A landscape with many valleys, sampled at points; each row gives a point and its height.
From any point a ball rolls to the lowest of the 4 points nearest to it. It stops when none of these is lower. Distance is the straight distance between rows; heights are no part of it.
Kur: [139 116 138 136 118 130 110 134 106 115 112 115 113 113 125]  height 59.5
parar: [148  98 114 141 150 123 182 122 152 157 125 189 142 154 105]  height 12.1
kav: [105 157 145 119 119 139  88 127 114 103 134  78 116 105 146]  height 7.1
lemep: [141 106 120 131 165 117 185 120 167 155 141 188 138 159 116]  height 11.9
vozo: [ 85 166 145  89 123 113  63 122 125 106 158  82 119 118 188]  height 16.2
ruso: [173  78  92 172 116 142 194 161 141 155 103 196 160 144  46]  height 27.5
baz: [123 144 142 134 118 143 100 126 110 104 116  83 113 101 124]  height 11.2
movi: [129 145 141 150 113 147 113 127 107 104  99  77 117  97 108]  height 8.1
vetes: [137 112 135 117 135 120 122 129 109 125 130 136 116 131 138]  height 74.0
Kufa: [156  90 111 155 148 131 213 146 185 156 128 199 154 163  72]  height 24.6
bagaz: [ 97 163 145 104 118 126  72 127 119 102 145  76 119 104 164]  height 12.0
Vina: [ 96 186 145 126 106 147  86 119 114 103 127  55 121  95 146]  height 8.0
Demu: [ 80 188 142 103 109 132  64 115 126 103 147  64 125 103 187]  height 6.4
Mep: [172  73  94 176 110 148 178 160 128 155  92 181 156 140  53]  height 25.4
neda: [ 78 160 137  68 133  95  63 114 132 112 177  96 119 136 202]  height 6.3
Vul: [ 81 219 134 124  94 148  76  98 117 107 134  40 127  97 167]  height 11.1
Lefat: [171  76  94 168 121 139 190 151 143 159 102 193 159 148  60]  height 19.5
poge: [142 103 131 131 128 125 122 127 107 128 122 142 117 124 128]  height 7.0
luf: [ 88 151 142  63 146  96  78 117 126 118 172 114 112 149 199]  height 7.5
mim: [142 102 119 129 146 116 163 116 138 152 132 181 131 147 121]  height 12.2
Safu: [188  71  94 189 105 153 175 174 111 151  75 169 161 134  42]  height 23.5
vis: [112 133 141  98 132 119  92 131 111 115 145 113 116 124 161]  height 41.4
kesas: [124 126 139  96 159 110 143 109 134 147 155 166 119 157 154]  height 7.4
defup: [158  91 104 152 132 124 181 137 147 158 114 187 144 151  86]  height 12.5
fip: [148  96 117 134 135 116 151 125 120 141 121 167 127 138 114]  height 13.4
fopu: [165  85  99 165 124 131 184 146 137 158 106 186 151 146  71]  height 14.6
duror: [148 102 129 141 120 132 126 137 106 123 105 132 117 119 115]  height 38.7
gama: [118 164 145 141 108 148 107 121 105 100 109  65 118  92 118]  height 7.3
lito: [129 116 130 116 164 114 168 110 155 152 149 183 131 160 142]  height 11.3
nen: [119 123 141 106 141 118 112 125 110 121 142 132 114 135 155]  height 56.3
nata: [ 93 217 131 136  87 158 102  93  98 108 118  39 126  95 129]  height 23.3
kuvur: [166  85 103 162 140 133 217 155 185 153 121 199 161 159  57]  height 32.3
besi: [119 138 143 122 120 135  96 130 111 107 130  91 112 104 140]  height 32.0
Gigiv: [165  85 106 159 118 134 153 140 116 142  95 163 135 128  93]  height 14.3
goz: [135 110 124 118 147 112 149 116 128 145 137 169 121 147 136]  height 14.1
Dumub: [128 118 134 103 146 111 128 116 117 134 147 153 117 145 153]  height 25.3
nofe: [115 174 143 150 100 157 112 113 105 102 104  55 123  92 103]  height 7.7
Nasut: [152  95 113 144 147 123 196 131 171 156 127 195 147 155  92]  height 12.7
Veret: [ 93 176 146 110 114 137  73 120 121 103 144  64 120 100 164]  height 8.9
bovod: [155  95 114 149 123 127 144 137 115 140 105 155 129 128 107]  height 15.6
Zefa: [107 172 143 131 110 145  93 120 113 102 123  63 123  95 132]  height 7.8
muk: [159  89 105 158 124 133 168 140 127 150 109 178 142 138  87]  height 13.3
zezor: [153  96 130 142 181 124 227 156 227 151 134 194 153 162  93]  height 57.9
pom: [ 96 145 141  80 134 107  85 123 125 114 162 113 113 140 185]  height 7.9
vagu: [159 104 129 163 114 143 133 143 107 120  84 114 122 108  93]  height 21.0
Monil: [172  91 119 172 109 142 143 150 106 130  75 125 129 113  84]  height 19.2
Nozo: [ 98 198 139 138  98 154  94 107 106 102 121  46 124  94 134]  height 8.5
Rusu: [ 95 154 141  92 123 115  71 124 124 107 157  90 116 119 179]  height 12.4
tosa: [ 75 170 138  70 127 100  55 118 134 110 170  84 117 123 204]  height 11.0
mani: [155  94 115 147 155 127 211 141 194 158 126 195 152 161  87]  height 20.8
dad: [179  81 107 186 105 150 155 162 107 134  69 139 140 119  67]  height 21.9
Buk: [112 135 138  80 142 108  97 118 118 126 161 129 112 145 171]  height 8.8
Bunev: [ 73 174 141  92 119 119  54 116 130 107 161  66 123 109 192]  height 18.0
toba: [ 78 201 140 118 109 136  69 108 123 107 145  49 127  96 173]  height 9.8
buzib: [145  96 119 127 138 120 146 123 119 141 127 164 125 142 119]  height 14.4
supig: [119 123 137  95 141 113 112 120 116 129 154 138 114 146 159]  height 19.7
nivev: [145 107 126 135 177 119 207 133 202 154 137 193 145 158 108]  height 27.8
mir: [ 71 189 140  96 116 121  53 109 133 106 158  58 126 105 196]  height 18.4
Bez: [114 136 140  84 162 106 128 111 130 145 166 157 113 161 172]  height 10.7
Rog: [143 122 134 159 111 142 121 133 105 108  93  96 118  99 101]  height 13.1
dubo: [152  96 118 141 128 125 140 130 114 139 113 152 125 130 114]  height 18.1
kemir: [119 126 137  98 136 120 101 125 110 121 146 127 113 131 160]  height 41.7

For each start below, name the point where the ball stops.
dad | kesas
bovod | kesas
kemir | neda
vagu | gama
Mep | kesas
Nasut | kesas
nen | neda
vozo | neda
Vul | kav
Rusu | neda

Call two points neighbours if one is among the 4 nearest of the other. Go from one point of each pair to the other, from neighbour to neighbour, staying as low as possible. Name the highest point that can't be avoided.
poge, kav | dubo
gama, kesas | Rusu
neda, kesas | Bez
kav, gama | Zefa
gama, Demu | Veret

Two balls start at each pair of points below. Name the first point that both come to, or write never.
nivev, goz | lemep
Kufa, Monil | defup
Lefat, buzib | parar
